Points, in no order, along strands that fork and pass close to each other.
In the rows, zero is written as 128.
Points whose rows are less than 52.3 apart are linked; no others are.
tomo: [120 118  85 120  99 112 111 132  95 125 135 115 143 131 152  98 135 124
 146]
kol: [127 130 101 132 102 128 125 128 100 125 131 117 131 130 143 114 135 121
 142]
zuk: [ 91  97 126 106 146  58 117 105  88 144 104 134 132 116 122 101 128 143
 145]
supe: [118 113  45 125  53 121 103 131 125 113 176 104 140 151 128  73 155 111
 145]
pofev: [109 130  65 163  55 162 100  93 183 152 152 113 100 147  85  74 148  77
 115]
ren: [110 101  93  97 110  65 104 132  81 129 139 115 150 118 148  80 127 141
 146]
mok: [ 86 115  84 121  92  91 109  87 131 153  94 134 147 143 116  64 134  94
 167]
mon: [106 116  47 130  59 122 102 116 142 123 161 111 136 156 117  71 153 101
 147]
Dozem: [150 118 192 108 196 111 150 151 115 102 124 143 136 120 133 177 108 180
 115]
vokem: [ 91 120  76 133  85 110 112  94 139 144 107 128 140 148 110  78 141  92
 165]
disi: [ 85 116  56 135  69 112 109  88 157 145 120 128 139 156  98  62 145  88
 161]
sufev: [135 150 222 141 201 143 166 105 164 143  76 168 101 111 114 184 110 128
 112]
nam: [150 113 178 101 179  89 156 159  72  99 144 120 138 116 124 162 109 190
 125]
koni: [179 143 189 124 183 185 148 187 124 103 131 125 119 118 150 213 103 175
  96]
kuzit: [149 142 166 123 154 141 148 148 135 120 129 144 137 120 149 159 115 138
 112]
luvak: [142 153 175 141 168 160 147 125 164 133 100 151 120 119 137 178 123 121
 117]
fulut: [108 159 151 130 131 122 146  83 175 150  91 158 139 133 102 112 130  77
 143]
tef: [132 162 173 151 164 159 149 104 180 144  86 158 117 122 124 173 130 101
 124]
Nop: [136 144 208 138 197 147 156 114 154 136  87 163 108 115 124 184 111 135
 112]
boguz: [115 159 154 137 140 134 143  91 186 143  90 161 134 133 113 133 133  83
 138]
duna: [137 122  53 161  46 175  87 138 155 121 192  93 100 146 122  92 156 102
 104]
gozub: [120 161 164 146 158 148 143  92 189 147  81 161 124 129 117 156 134  88
 130]
suzan: [112 110  84 110  98  89 106 131  95 127 135 117 150 129 152  81 133 123
 150]
kekon: [147 142 192 133 184 152 148 135 145 127 105 152 119 116 139 184 109 144
 109]
zules: [ 85  98 115 104 135  55 110 100  96 149 103 134 139 118 124  87 129 132
 150]
Gub: [125 139 124 131 114 126 138 121 110 133 120 129 128 127 131 114 131 109
 138]
fomek: [141 117  48 151  50 166  90 144 142 109 196  94 112 149 130  97 158 114
 111]
Ragad: [108 113 132 117 137  89 128 112  89 142 109 130 127 118 130 106 125 133
 137]
bol: [136  96 126 108 151  89 124 159  53 109 148 106 132 111 147 139 114 188
 128]
Tuzi: [115  96 103 102 127  70 109 141  73 123 141 114 145 114 152 102 123 157
 137]
pek: [145 117 187 103 186  95 156 149  97 103 134 136 139 120 128 166 108 180
 120]
Tolo: [127 124  54 164  43 174  84 125 168 139 179 102  98 148 111  81 153  89
 105]
bip: [147 144 133 128 117 143 144 148 108 119 143 124 133 121 142 134 128 125
 125]
Fepu: [186 173 189 147 163 222 165 168 165 121 138 110 116 113 133 227 132 141
  97]
puniv: [177 161 182 141 166 203 154 168 149 121 132 121 118 114 140 215 122 147
 103]
tam: [158 122 192 113 198 133 147 164 116 100 126 139 131 121 140 187 103 184
 105]
sugok: [ 80 107 108 107 120  64 107  91 109 156  88 135 145 126 123  69 128 115
 153]
lugu: [103 152 132 133 112 122 146  82 166 152  95 150 131 138  94 100 136  77
 152]
Nefi: [129 113  40 139  51 145  95 140 134 106 190  98 127 153 130  87 159 114
 128]
Sini: [110 138  81 159  72 153 116  88 179 146 138 122 101 149  80  86 149  80
 128]
Noso: [117 124 131 121 129 106 133 120  95 137 114 129 126 120 134 111 123 123
 135]
dizi: [ 93 114  51 138  62 120 104 100 159 136 142 121 134 158 103  64 150  94
 151]
Garuv: [150 138 179 128 177 148 146 148 138 117 117 148 128 119 148 175 110 149
 108]
Zipub: [169 130 193 116 198 158 144 175 117  99 129 132 125 121 144 202  99 185
 101]
non: [154 110 160 103 164 102 145 172  59  99 155 107 133 115 136 157 106 194
 120]
bozed: [117 128  54 166  43 173  84 114 179 149 167 106  98 147 101  76 150  78
 108]
fuzuf: [176 156 191 133 180 198 152 179 135 115 127 126 115 113 145 216 106 161
  97]
tudop: [125  95 111 107 137  79 114 148  65 118 145 110 139 112 153 117 117 170
 133]
gesun: [ 82 111  99 115 106  82 110  86 121 156  87 137 144 135 118  66 131 100
 161]
nul: [144 142 154 121 137 130 149 145 118 123 133 135 136 120 141 141 119 133
 119]
dala: [148 158 164 147 158 171 146 130 167 129 111 142 125 120 140 183 131 121
 117]
Zenu: [150 107 143 108 153 105 136 170  58 107 154 106 130 112 142 146 107 188
 122]

A fork is a point with three links. Follow the links from the first point to the second and name the forks in between, in order.
Garuv; sufev: kekon
kekon; lugu: luvak
fulut; Nop: luvak kekon
nul; boguz: kekon luvak

A fork is a point with three links, a tip a point with one. Leave the first point through the second and follow the links. Name the first fork or tip that comes.
fomek; duna: Sini
boguz; gozub: luvak
Garuv; kuzit: bip
bip; nul: kekon

Name the points in between on the shortest way along the links from the first point to the second, in order.
mok; dizi: vokem disi
duna; disi: fomek Nefi supe mon dizi
non; ren: Zenu bol tudop Tuzi
lugu; tef: fulut boguz gozub
Zipub; pek: tam Dozem
